Each row is a point on a landscape with many valleys, with its height.
From any point a ball takes the steepest step (drop divided by distance) to one of its 2 nearest points. It stops when none of these is lower. Distance is the straight distance between rows; heights are no part of it.
(992): [ 16  -1  13   8  -2  16 -12  11  -5 -13 -17  54  -4   5 -22   9 -22  16
 -18  -4  13  22  -5   2   1   0  30 -24  -9]  h=21.6
(476): [ -1  -1 -21  15 -19  -3 -34  21  -6  14  -2   9 -28  -8 -26  40 -23 -12
  15 -16  29  13  12   8   2  -7 -25  25  10]  h=41.8
(873): [ -6  15  20  -3 -12  -8   9 -13  -5 -12  24 -15  23   3  -5  -8  30  -3
 -20  20 -21  -4 -24  -1  12  18  -3   9  -4]  h=51.4
(1091): [-17 -38  16  29   3   8 -17  -2  -1   5   5 -10 -42  21   3  14  13  -4
   1   7 -12   5 -23  -4   1 -16 -24  43   1]  h=30.2
(743): [ -5 -29  19  -4   0   6   5   9   3  -5 -28  10 -21   7  -3 -38  18   3
  -9  19 -28   7 -26 -19  -9  11   7   0 -25]  h=28.9
(1014): [ 16   1  -9 -24  32  22  29  19   6  14 -33  23  -5 -10   6 -21 -17  12
 -13 -23 -17  -7   1 -14 -24 -18   0 -33  -6]  h=45.3
(46): [  6  10 -30 -16  -7   0 -12  25  -1   3  -8  10  -6 -11 -14  19 -36   4
  22  -8  34   1  29   9  13 -14   2  -3  18]  h=30.3
(1038): [ -4 -36 -10 -19   5 -13  14   1  11  -2 -27 -21 -20   4  14 -49  20   1
   4  15 -10  -1  -1 -14 -10   8   8  14 -14]  h=51.1
(1426): [ -5  -5   6 -23 -11 -16  -3   3   0   3  -1  -3   0  10 -11 -11   1 -12
  -8  18 -15   2  -6  -5  -4   9   0   7 -17]  h=44.5
(1588): [-10 -12  10 -26  15   2  38  -1   0 -10 -26  -5  -1  -3  12 -38  13  12
 -20   6 -23  -2  -5 -17 -17   3  10 -17 -19]  h=58.9
(298): [  9   2  25  25  -9   9  -8  10  -4   7   0  15 -15  -3 -19   4  33  -5
 -21   7 -29  19 -35  -4   2  26   6  21  -9]  h=43.5
(1151): [ 12 -16   0  28   6  15   0  20 -10 -10 -19   1 -26  -1 -13 -19  29  13
   0  19 -22  23 -30  -6  19  29  22  19  -7]  h=29.0
(328): [ 15 -11  -6  44  18  10  11   6   1   7  17 -25 -27  -5  14   8  33   3
  13 -15  -4  -2 -13  -3   8  -2  -1  40  34]  h=60.9
(71): [ 19  35   7  32  25  32  26  -6   9 -20  21   7  14 -17   6  -3  33  18
 -17 -17 -13   3  -8  -2   6   0   4  -6  15]  h=63.6
(1085): [ 16   5 -38  -9   1   6 -27  29  -9  40 -23  18 -31 -18 -39  12 -26  -7
   1  -6   8  15  -1 -14  -5   9 -20  -1  -3]  h=15.5
(1397): [  2 -14 -23  -3   6   4 -18  24  -6  22 -26  20 -34  -7 -28   4 -18 -13
  -3  -5  -2   7  -8 -11  -9   9 -14  -1 -12]  h=19.8
(1032): [ -6  -8  24  -3 -11   8 -19   7  -6 -17   2  20 -10   6 -15  16  -4  10
 -15   8  14  16 -11   3   7   1  15   1  -9]  h=36.8
(179): [  5  -3  -5 -15  34  17   5   0  15  -7 -13  30  -9  20  12   0 -27  12
  -3 -23  19 -14  21   2 -11 -40   4 -25  10]  h=30.5
(542): [  9   7 -11 -14  27  20  25  -1   6  15 -15  14   9  -2   9  -5 -19  -4
 -18 -25 -20 -15   2 -19 -25 -23 -25 -24  -2]  h=40.4
(1390): [-15 -13  27 -26   2  -6  25 -12   4 -11 -20   3  10  13   0 -40  12  -3
 -31  16 -27   1 -12 -16 -12  -1   6 -13 -26]  h=61.5
(1319): [ 18 -12 -25  -1  23   5  24  12  10  38 -24  -7 -13  -6   7  -9 -23 -25
   3 -36 -22  -8  -3 -23 -18 -18 -29  -2  18]  h=42.5
(1078): [ -5 -23  -1  -9  -4  -7 -22   2   4  21  -2   0 -18  17 -12  16  -9 -19
  -4  -1  -3   2 -11  -7 -12 -14 -26  20 -12]  h=31.0
(1104): [ 21  35   8  14  -4  30  -4  -7   1 -11   5  38  10   8 -19  14  -9  21
 -13  -3  14  12   6  19  12  -5  35 -31  13]  h=36.2
(1265): [  6  13   9  21   8   9  -5  -2   5 -23  19  16   1   7   0  30   8  15
  -7  -6  26   6  12  18  16 -21  19  -2  21]  h=23.7
(1155): [ -5 -10  37   9 -17   7 -19  -1  -8   2  -4  20  -9  16 -26   4  17  -4
 -24  16 -25  23 -33   1   1  25   5  19 -22]  h=41.0
(1060): [-19  39   9  -5 -24 -17 -10 -25  -2   8  38 -23  40  -6  13  14  12  -9
  13  20 -10 -12 -12   8  11  32 -19   1  -9]  h=43.1
(1499): [-19 -17  -3   0  -9 -44  -3   1  -3   3   5 -36   2 -10  26 -20   7  -3
  15  22  16 -13  18  25   8  32  19   1  -1]  h=68.0
(673): [-35  18  25 -25 -26 -13 -21 -23   5  18  15   2  25   3  25  22 -36  -6
  11  16  12 -24  22  11  -7   4 -15 -10  -9]  h=33.6
(814): [ 16   2   9  15  -9  13  -8  14  -9   5 -10  56 -10  -8 -35  14 -10   3
 -19   1   1  18 -13   1 -11  15  12 -18 -18]  h=19.9
(1541): [ 16  28 -29  12  21   6  13 -16  13  17  17   0  16 -20   2  10 -11 -10
   9 -30   2 -14  10  -8  -6 -24 -22 -17  18]  h=30.9
(24): [ 15 -11  14  41   7  30  -8  12  -5 -33 -15  26 -19   0 -14  11  -6  22
  -6  -3  18  27 -15   9  16   7  36  -3  13]  h=34.2
(1611): [-33   5  21 -20 -26 -24 -23  -4  -8  -3   9  10  14   8  15  18 -37   7
  13  10  16 -11  24  16  -2   1   5  -3  -4]  h=27.7
(657): [  7 -20   9  44   4  23  -4  19  -6 -25 -19  17 -25  -4 -12  -3  12  22
  -1  12  -3  26 -28  -2  22  19  29  14   6]  h=32.3
(1647): [  5   7   1  17  26  18   5  -7  14 -20   0  23  -6   7   8  15   0  11
   1 -15  21  -3  18   8   2 -33  19  -6  19]  h=21.5
(1463): [ -4  15  21  -5  -7   0  33 -14  -7 -27  11 -18  34  -4  -1 -31  37   7
 -22  20 -20  -9 -19   3  11  21   7  -4  -6]  h=52.5
(647): [ -4 -23  -4  -2  15  -3  22   5   1  -3 -13 -27 -16   1  24 -32  28  -6
   5   4 -45  -3 -12 -17  -4  -3   0  24  -9]  h=63.1
(30): [ -4  -6   2   7  -7  -2 -21  19  -4 -51  -1  11  10   6   2  17 -28  19
  19  -3  40  11  24  22  23 -12  38 -12  24]  h=27.4
(368): [  2 -18  13 -14 -27 -10   0   5 -10 -13 -20  -5   2   8 -17 -31  13   7
 -25  24 -13  20 -14  -3  -5  23  25 -13 -24]  h=24.0
(304): [ -6  27  12 -24  -6  13  12 -23  -2   1   1   4  29   1  -4  -7  -4   1
 -16   4  -1 -20  -4  -9  -4  -1 -17 -22 -15]  h=45.8
(698): [ 23  62 -18  -4   2  28  11 -27   1   2  15   7  34 -11   0  -3   3   5
   2 -13   5 -14  -2 -15   7   7  -8 -28   6]  h=45.0
(641): [  6 -21 -25 -18 -13 -26  -2   3   1  -1 -18 -30  -7   1 -11 -37  11  -4
   6  16   0  11   1  -1   1  19   9   5  -6]  h=76.0
(48): [-11  -4  -6 -21 -18   2 -28   5   1   9  -3  29  -8   5 -10  36 -43   1
   5 -13  22   3  23   7  -4 -27 -13  -8  -9]  h=37.1
(68): [-27 -11   1  -1 -42 -38 -34   8  -9  -2  20 -26  15   5  10 -12  14  -9
  13  31  -6   9   7  26   0  29  11  25 -11]  h=70.8
(233): [-17 -12  -2 -23 -21 -20 -13  14  -5 -13  -1   2   6   3   7  15 -27   9
  15   6  24  -2  24  10  10  -3  16  -9   2]  h=21.9
(1162): [ 13  20   8   2  30  29  30   0   2  -1 -15  37   4 -14   1 -10   0  15
 -25 -19 -33   1  -6  -7 -22  -4  -4 -33 -23]  h=52.9
(409): [-16 -24 -11 -27  -9 -32 -10  10   0   0 -11 -17  -7   5   6 -16 -12  -4
  14   9  14  -6  18  -1   1   3   0   3  -8]  h=33.1
(49): [ -1   8  -5   8 -34 -12  -5  17 -14 -26  -2 -12  25  -7   3   6 -29  19
  25   8  21  -4  29  33  18  15  39 -14  27]  h=31.4
(907): [ -2   6 -13 -27  23   9  43   1   5  -2 -22 -12   5  -8  17 -36   0  -2
 -16  -7 -27  -8   0 -19 -22  -1  -4 -27  -9]  h=53.7
(220): [ 23  12  10  30  -4  28  -7  11   0 -22  -5  29  -6   4 -18  12   1  15
 -15  -8  16  19   0  13   6   0  32  -8  14]  h=35.2
(377): [  1 -19  -7   5   6   4 -14  13   1  20 -14   2 -32   2 -19   8   2 -16
  -5   0 -10   9 -11  -8  -5   6 -18  19 -13]  h=25.1
(1645): [  1  39   6  21   4  19  10 -31  16 -21  44   7  33  -1   7  14  23   6
  -9 -12   9 -16 -10  -1  11  -9 -21  -7   5]  h=64.6
(1272): [  0 -16   1  -7 -15  -9  -6  10   0   0 -24 -11 -14   8 -12 -43  25   3
 -13  24 -27  16 -14  -9 -10  18  11   4 -24]  h=15.3
(1628): [ 15  -5 -37  -4  33  12  15  16   9  26 -18  -2 -10  -5  10  -3 -23  -9
   8 -34  -4 -11  15 -14 -17 -29 -12  -6  16]  h=38.6
(1244): [  5   6   8  22  11   6   6  -9  11   4  23   0   7  -2   8  22  19   0
   1  -9   4  -9   2   3   0 -20 -11   6  22]  h=26.4
(1492): [-14   7  36   6   2   2  -6 -36   4  -8  30  24  19  10   3  27  -6  -1
 -22  -7   6   0   0   3 -14 -34 -23  -8  -8]  h=67.5
(272): [ 14  21  24  38  -5  22  -8 -11  -6   6   9  45  -8   4 -25  31  10   3
 -24  -4   2  25  -6   2 -16   0  12   4 -10]  h=16.9
(267): [ 22  13  -5  17  13  19  16  15   1  13 -15  19 -11 -21 -13  -7  21  -3
 -15 -13 -21   4 -12 -12  -2  22   3  -1   0]  h=56.6
(1605): [-22  -1  29  22  11 -11 -10 -28   8  -4  46  -2  25   6  29  28  -1   0
   2  -3   3 -16  -3  18  -3 -14 -21   9   4]  h=66.0
(207): [ -7 -11  23  14  -9   9 -16   7  -7 -15   6   2 -19  11  -8  23  13   5
  -1   7  15  14 -11   7   7  -2   3  27   4]  h=34.9
(10): [ 10  -2   2  34  17  20  -2  -1   6  -9  -2  25 -21   8  -4  28  -1  11
  -4 -15  28  10  17   3 -15 -30   7   7  18]  h=19.3
(1378): [ -1 -20 -36 -22   7 -32  -3   9  -2  15 -13 -35 -13  -5   9 -13 -13  -8
  30   6  15  -8  21   7  -8  11   1   5   2]  h=27.5
(953): [  9  -4 -40 -45  10 -17  28  -3   2  24 -15 -11   4 -15  14 -17 -30  -3
  26  -2  18 -25  33  -4  -6  -1   1 -28   9]  h=39.9
(143): [-15 -29  27  24  -9  13 -18   4  -7 -22   6  -7 -25  17  -5  -1  26  11
  -2  16 -10  18 -34  13  23   6  10  42  -3]  h=48.2
(718): [-19   4  23 -34  -9  -5  20 -23  -5  -7   0   0  24  12   0 -31  14  -2
 -35  20 -25  -3 -17 -15 -14   9 -13 -12 -35]  h=56.9
(529): [  6 -10 -44 -23   3 -16  -4  18   1  25 -17 -30 -20 -10 -13 -11  -6 -17
  25  -6   2   1  11 -10  -1  10  -4   8   8]  h=23.2
(1095): [  3  -5 -22  22  11  13 -22  21  -2   8  -8   6 -36 -14 -15  30 -15   0
  21 -16  30   9  12   7   4 -14 -10  15  24]  h=43.2
(752): [ -7  15 -10 -21   6 -12   7  -8  -3   5  -4  -1  22  -8  18   3 -29   9
  15  -1  28 -24  26  12   5 -11  11 -27  10]  h=32.2
(870): [  7   4   8  -8 -17   1 -17   8  -4   6  -2  -7  -4   5 -20   0  16  -5
  -9  10 -15  13 -15  -5   8  22   6   5 -11]  h=48.0
(405): [ 10  36  -9 -15   7  15  20 -25  -2  -7   8   5  45  -9  10  -6  -1   6
  -3  -5  10 -21   2  -1   7  -1  -9 -23  -1]  h=43.4
(586): [-10 -24  10   6  16 -13  15  -1   3 -13  -8 -33   2  12  28 -25  37   0
  11  12 -23 -12 -10   1   4   1  10  26   1]  h=60.0
(1464): [ -1  11   3 -14  37  26  38   0   3  -9 -22  24  13  -6   8 -22 -18  20
 -21 -16 -20  -7   1  -9 -22 -15   1 -36 -19]  h=49.7
(216): [  1  22  11  -8 -27  -8  -5  -3   0  11  19 -13  19  -2 -17   3  22 -11
 -10  13 -20   5 -17   3   6  18  -3  11  -2]  h=50.1
(1016): [  4  -2  10  17   7  13 -10  12   7 -38   7  20   4  16   5  23  -6  18
   3 -14  36  14  15  23  16 -20  39  -4  20]  h=25.2
(799): [-27  -9  -3   8 -21 -38 -27   8   0   9  20 -40   8  -5  19  -2  10  -8
  22  23   1 -10  17  28   5  33  14  18   1]  h=69.6
(474): [-11 -14 -10   1  21 -26   6  -1  -2   6   8 -36  11  -9  31  -9   2  -3
  21  12  10 -16  19  18   7  12  19   9  11]  h=66.1
(728): [ 12  41   3   7  12  29  17 -25  11 -22  18  24  20   4  -3   2   8  16
 -12 -11   6  -8   5   4   7 -13  -4 -29  11]  h=38.7
(1329): [ -6  -9  29  10 -18   7 -23   1  -8  -6   6  27 -12  10 -22  24   7   1
 -31   0   0  26 -27   7   1   7   7  12 -18]  h=38.5
(606): [ -3  -3  -6  -5 -20  -1 -27   3   2  20   3  14 -18   4 -19  39 -36 -16
  14 -14  19   5  19  -2 -11 -19 -29   5   2]  h=39.8
(393): [ 19 -18 -33 -16 -10 -30  11   8   2  -1  -7 -41 -12  -7   8 -42  15  -5
  22   9   5  -4  13  14   7  22  25   1   3]  h=77.1
(70): [ 28  24  -8  23   9  22  13  13   1  11   2   7  -7 -16 -14   7  21  -1
  -9 -11  -6   4  -8  -8   9   6   6   9  20]  h=57.5
(372): [-21 -21   4 -22 -20 -31 -10   3   3  -2  -5 -17   3  12  -2 -21   3  -9
   7  16  -5   1  10  -1 -12   4   1   7 -25]  h=39.5
(374): [-15   5  31 -29  -2  -4   4 -21  -4  -9  11  12  22  11   3  -2  -3  -3
 -18   5  -9 -10  -5  -6  -5  -9 -17 -12 -19]  h=48.6
(1305): [-19  30  -5 -15 -32 -24 -19 -22  -1  28  29 -24  27  -8  14  11  -4 -25
  23  22 -15 -10  -2   6   1  26 -32   7 -12]  h=41.3
(1626): [  0  -9  26 -29 -40 -11  -6  -7 -10 -11 -11   6   9  11 -18 -18 -10  12
 -22  19  -2  18  -1   2  -8   9  28 -29 -21]  h=29.9
(552): [ -1 -26   0  31  23   3  -2   1   4   5  14 -31 -20   5  22   3  25  -1
  27  -1  -8 -12 -14   3  19  -1  -8  52  18]  h=59.5
(1317): [-12   0 -14   1  13 -28   1  -8   1  22  21 -46  22 -16  24  -7  17 -22
  16  14 -11 -22   5   2  -1  17  -9   8   6]  h=61.6
(1462): [ -4  35  -2 -22 -42 -21 -19 -12  -2  21   7 -13  22   2 -10   9 -13 -17
  17  18  -7  -7   4   6   4  16 -24  -3 -15]  h=38.8
(1300): [ -2 -23   9  34   3   9 -13  -3  -3  -2  10   0 -36  12  -2  23  14   6
   5  -2  12   7 -13   4  -1 -12 -13  40  12]  h=33.3
(115): [-12 -14  15   2 -27 -30 -30  10  -5  -9   9 -28  -5  14  -3 -10  19   0
   3  25  -9  17  -9  11  13  21   8  29 -10]  h=72.2
(1047): [-15  -9  13  -5  -3 -17 -16 -12   9  16  20  -4  12   5   1  25 -20 -19
   6  -4  -6 -12   3  -1  -9 -15 -28   3  -2]  h=41.4
(297): [-14 -44  -1  11  24 -14  -6   3   7   9  -3 -23 -16  13  24   7   1  -6
  28   0  -4 -15  -1   3   6  -9 -12  25   9]  h=53.1
(400): [ 23 -19 -19  -3  -4 -13  21  11  -4   0 -10 -43  -7 -14   8 -51  30  -4
  11   1  -9   4  -2  -3  16  27  24   7   8]  h=78.1
(719): [ 12  34 -17   2   1  15  11 -27  10   8  12   7  24  -9   4   1 -14 -11
  -4 -21  -5 -17  -6 -16  -8 -12 -32 -24   7]  h=33.4
(45): [-10  -6  20  26  -4  17 -22  -1 -13 -10  -1  46 -30   8 -19  25  -6   7
 -23  -3  20  35  -3   0 -14 -15   6   7  -8]  h=17.0
(1298): [-10   9  21  23   9   3   2 -30  15 -12  45  11  30  -1  19  18  12   8
  -8  -6  11 -22  -9  13  -2  -7 -24  -4  11]  h=65.3
(1043): [ -2  -5  14  29   6  16 -18 -10  -5  -8   2  44 -22  13 -13  32  -8   8
 -12 -16  26  21  14  -3 -25 -38   2   9   6]  h=18.1
(978): [ 15  24 -20   5  11  16  23 -15  13  18   2  11  12  -2   7  -4 -27 -11
 -19 -33 -16  -8  -3 -24 -23 -20 -51 -27   0]  h=36.5
(237): [ -8   0 -34 -25 -18 -13 -27  18   0  13  -9   0 -13  -9 -10  32 -48  -3
  26  -9  27  -7  31   3   5  -4 -18   3  10]  h=26.8
(32): [ -3  -5 -48 -26  -2 -16 -20  32  -7  31 -14  -7 -21 -18 -16  18 -36 -13
  27 -10  22   0  20  -2   6  -6 -15   3  11]  h=22.8
(305): [  7   2  34  37 -16  21  -8   5  -4  -9   9  18  -9   1 -22  10  30  10
 -27  12 -15  26 -37   3   8  25  22  10  -3]  h=44.6
(1044): [  0  16  -8 -15   2   3  10 -19   5  27   5  -2  17  -2   0   2 -18 -19
  -5  -9 -14 -13  -8 -19  -7  -7 -37  -9  -6]  h=37.2
(1135): [  2  -6 -28 -52 -18 -29  19 -10   1  14 -10 -14   6 -12   8 -15 -37  -7
  16   6  21 -18  29   4 -12   4  -3 -31 -13]  h=43.3
(319): [  7   5 -30 -46 -20 -21  15 -13   0  27 -11 -18   2  -3 -10 -21 -11 -16
  13   7   5  -5  18  -2 -15   8  -3 -21  -5]  h=46.3
(705): [  6  38  14  33  10  23  25 -17  12 -35  30   4  34  -4   4   2  41  17
 -23 -14   2  -6 -17   1   7   3  -2  -7   8]  h=64.1
(279): [ -7 -46   0 -12   5   0   3  -2   1 -11 -34  -3 -28  10   3 -45   8  13
   0  19 -18  14  -9 -16  -8  12   7  -2 -32]  h=41.7
(669): [  7  10  -5  -9  11 -16  16  -3  -1  10  17 -28  18 -14   3  -8  22 -15
   3   7 -18 -13  -1  -1   8  12  -1  11  10]  h=60.1
(1418): [ -7  -7  -6 -14   1  -9  -7   1   3  29   0  -4   0   0  -1  16 -10 -24
   0  -4 -16 -10  -7  -9 -11 -12 -26   8   1]  h=36.6
(446): [-28 -10  -8  -2  13 -24  -4 -13   4  33  16 -50  14 -13  41  -3  -8 -15
  18  12   3 -22  15  11   2  16   5  -1   9]  h=63.7
(893): [  3   7 -23 -24  -6 -12  12  -9  -5  30   4 -29  12  -6  -2 -20  17 -26
  -1   9 -38 -10  -9 -15  -8  11 -18   5 -13]  h=52.3
(614): [ 18  57 -31  -7   9  24  15 -29   4 -10  24  -2  41  -8  22  -7  -5  -6
  11 -21  17 -28  -5 -20   2  10 -27 -30  -4]  h=46.7
(301): [ -1 -23  24  46  19   9  16 -16  10  -5   9   5 -14  19  20  12   5  -3
  -6 -21  -3   4 -10  -2 -18 -37 -25  24  16]  h=22.0
(1336): [  0 -14  32  33 -11  17 -16   8  -6 -18   9  -2  -8  10 -18   4  20  12
 -13  11  -3  31 -38   6  19  23  25  25 -10]  h=45.9
(784): [-15  13   1 -24 -47 -29 -14  -4  -4   6   6  -7  17   5 -10   2 -10 -10
   7  19  -1   0  12   9   2  19   0  -2 -10]  h=36.4
(1399): [ 15  -4 -24 -14  39  14  12   5  11   7 -11  14   2   3  10   1 -29   1
  11 -28  18 -17  25  -5 -10 -39  -4 -18  15]  h=34.6
(709): [ -5 -27   9 -10 -10   5 -19  10  -8 -46 -24  18   0  10  -8   3 -32  31
  -3   3  34  21  15   8   6 -14  28 -29   6]  h=26.3
(815): [  3 -29 -17  -4  23   4  18  18   1  -3 -31 -26 -33   6  17 -31  15   8
  10   3 -20  -5  -3 -19   1  -2   7  17 -13]  h=57.6
(810): [ -2  -5   8 -11  27  10   4  -4  15 -28  -5  30   5  20  15  10 -18  18
   3 -13  26 -12  27  17   2 -33  23 -24   9]  h=25.7
(1167): [-20   6   6 -12 -19 -24 -25 -11   2  21  19  -5  12  -1  17  31 -31 -14
  18   7   6 -17  17  15  -6   1 -26   2   1]  h=38.1
(1542): [-10   7  15 -37 -50 -25  -8 -11 -12  -9  -1  -5  16  12 -14 -13  -9   3
  -9  21  -9   8   8   9  -4   7   7 -14 -20]  h=33.8
(240): [  5 -16  12  26  12  15   7  14   3  -1 -13  -4 -29   4   4 -12  30   5
  -3  10 -34   8 -25  -8   1  14   5  20 -12]  h=22.1
(1480): [ -9   3   9 -21  -8 -13  -8  -4  -1 -15   5  15  15   5  21  18 -33  10
  21  -2  31  -9  31  14  13 -17  18 -21   7]  h=27.0
(617): [ 13   3  14  42  17  28  16   7   3  -4   7  -9 -21  -9  14   3  45  11
   0 -17 -19   6 -18  -1  10  -1   6  27  17]  h=61.8
(1475): [-13 -38   0   7  18  -1 -12  11   2  -8 -11  -7 -26  11  11   5 -12   0
  17   5  13  -3   0  -1  13 -14  -9  20  -3]  h=48.4
(1193): [ -8  14  16 -20 -11   2  38 -16  -9 -24  -6 -11  27  -6   4 -42  25   3
 -32  18 -25  -7 -11 -13  -8  21   2 -21 -25]  h=54.0
(381): [ 15  15 -58 -44 -18 -31  10 -11  -1  42 -12 -26   0  -9 -13 -25  -6 -30
  17   5 -13  -2  13 -11 -12  13 -12 -10 -15]  h=48.5
(1017): [ 10  21 -23 -17  -8   9 -13   3   2  18  -4  22   0  -2  -6  30 -39  -8
  13 -21  24  -6  28   9  -1 -22 -11 -10   3]  h=33.7
(331): [ 23  11  -8  23   7  10  -1  10   1   6  15  -9  -4 -15  -6  14  30   1
   6  -7   3   1  -6   2  22   5   6  26  23]  h=58.1
(192): [ -4  -9  15  -6  -6  16 -19   8 -12 -35 -22  33   0   7 -18   9 -30  31
 -16   4  19  22   8  -7   2  -6  36 -25  -9]  h=23.9
(880): [ 19  16   5   4  14  17  29  10   2   6 -24  28  -1 -17 -10 -10   8   6
 -27 -11 -26   4 -11 -16 -10   9  13 -20 -14]  h=55.0
(1371): [-20   2  29  18  -4 -11 -12 -28   5   6  39  14  18   0  17  26 -13  -5
  -5  -8  12  -9   7   8 -17 -21 -35  -2  -1]  h=66.8
(1208): [  1   5  12  41  23   9  13 -11  10  -6  12   5  -4   5  16  14  18   7
  -7 -23   1  -1   7   0 -17 -29 -15  13  25]  h=24.4
(872): [  9  13 -24 -24  21 -11  19   6  -2  11  -5 -12  11 -14  13  -7 -17   3
  29  -9  17 -25  24   2   7  -5  14 -22  20]  h=36.3
(572): [-14 -24  35  10  -6  -5  -3  -1  -6 -23   7 -14  -2  18   9 -10  28  10
  -1  14   2   6 -16   7  21   8  15  27   0]  h=51.3
(261): [  8  -3 -52 -20   4  -9 -12  31  -6  37 -26 -12 -24 -17 -29   8 -22 -14
  15   0   8   3   5 -10  -1   7 -18   5   8]  h=19.4
(1051): [ 13  18   4  -8 -25  -7  -2  14 -10 -18  -2  -1  25  -2  -8   6 -19  20
   9  12  24  -2  22  16  15  -3  34 -20  14]  h=33.2
(382): [-16 -28  14  18  13 -19  -8  -1   7   2  13 -33  -4   2  26   2  24 -11
  25  14  -8 -18 -13   8   6   4 -14  34  10]  h=57.1
(1515): [ 11  40  17  15   4  29  10 -21  11 -30  14  30  21  16  -6   8   6  18
 -21  -5  11   7   6  15  14 -11  30 -36  10]  h=37.3
(798): [-17 -29  26   6  15 -14   6   5  -4 -23   4 -23  -3   7  23 -18  16   5
  14  20   1 -11  -7  13  20   2  21  24   8]  h=55.1
(1603): [-15 -35  26  33  11   9   0 -13  -3   2   3   4 -29  21  12  11   5   1
 -13 -11  -5  11 -20 -10 -16 -25 -32  25   5]  h=25.4
(524): [ 14  14 -16  12  12   6   6   4  13  17  12   1   2 -14  -1  22  -3  -8
  11 -22   9  -7  10  -2   3 -24 -10   4  19]  h=28.7
(826): [  0 -25 -17  15  21   7 -13  25  -1  -5 -16 -11 -43  -3  -2  13 -15   2
  19  -1  25   4   3   2  17 -10 -10  15  15]  h=44.8
(1081): [ 10  38 -31  -7  10  10  26 -20  -8  -9  25 -16  54 -16  24 -26   3  -2
   8 -21   2 -30  -2 -21  11  21 -12 -21  -4]  h=48.3
(767): [-16  -9  25 -40  -5  -6  -3 -10 -10   0 -11  19  11  14  -4  -4 -22   1
 -17   5   3   0   3  -6  -9 -16   0 -22 -18]  h=43.8
(1309): [ 18  17   5  29  27  28  28  12   5 -12   0  -7  -1 -18  13  -6  32  16
  -4 -19 -17   4  -5  -5  17   1  20   7  20]  h=62.9
(1233): [  4  22   6   3  21  19  25 -19  14 -19  14   6  33  -1  14  -5   9   2
 -11 -17  -1 -18  -6  -8   0 -12 -15 -22  -4]  h=40.9
(203): [ -7 -31 -26  -8 -23 -33 -14  11  -9  -2  -7 -36 -10   5  -7 -37  22  -6
  16  27  -2  17   3   8   5  17   5  24 -16]  h=74.9
(652): [ 20  12  20  28  -5  16   3   1  -4   9  -2  54  -6 -12 -28  12  13   0
 -23   0 -13  16 -22  -3 -11  12   5  -6 -13]  h=18.3
(391): [ -4 -20  -7   7 -22 -20 -25  16  -7  -5  -8 -22 -16  12 -16 -18  28  -9
   4  25 -16  19 -15   0   8  17   5  35 -13]  h=73.5
(475): [ -7  -2  -4  19 -12  -6 -17  33 -10 -31  -5  -7  12  -2   2  19 -21  18
  27   3  33   1  27  29  26   3  30   1  34]  h=29.4
(341): [ 16  16  -4   2   3  -7   7  11  -9  -1   9 -26   5 -12  -2  -7  27  -4
   6   3  -9  -4  -7   1  21  18  14  16  21]  h=59.0
(132): [ 12  13 -18 -19  23   0  24  10  -1  18 -19 -11  -5 -17   3 -22   0 -12
  -5  -9 -28  -7  -4 -21 -11   1  -5 -12   3]  h=49.8
(582): [-18 -15  27 -22 -14   0 -13   0  -9 -23  -3  20  -1  13  -1   8 -18   3
 -13   4  14   8   2  -1   1 -15  11  -8 -13]  h=39.4
(157): [ 14   3 -26  -6  17   9  17  14   1  45 -15  -9 -13 -13  -9  -5  -7 -28
  -4 -20 -30  -8  -8 -25 -20   0 -22  -6   4]  h=46.2
(765): [  3  14  14  32 -13  14 -23 -10  -5   1  15  39 -20   6 -27  43   1   4
 -15  -7  21  36  -2   3 -14  -5   2  14   2]  h=15.9
(670): [  7  13 -35 -34  -7 -24   7  -7  -3  38   3 -32  12 -14  -9 -19   4 -35
  14   3 -19  -8   6  -9  -5  22 -23  -4  -2]  h=50.2

Where does a ball stop that starts at each point below?
(586) => (1032)
(304) => (240)
(826) => (261)
(614) => (240)
(893) => (233)
(1081) => (240)
(1371) => (261)
(1390) => (261)
(157) => (765)
(49) => (765)

Call two points neighbours if one is among the 2 nearest of the other. Go from one point of each pair to the other, from neighbour to neighbour, staying as low as possible. Name the highest point that can't be avoided.
(261) and (301) => (1044)
(765) and (233) => (1051)
(765) and (261) => (1047)
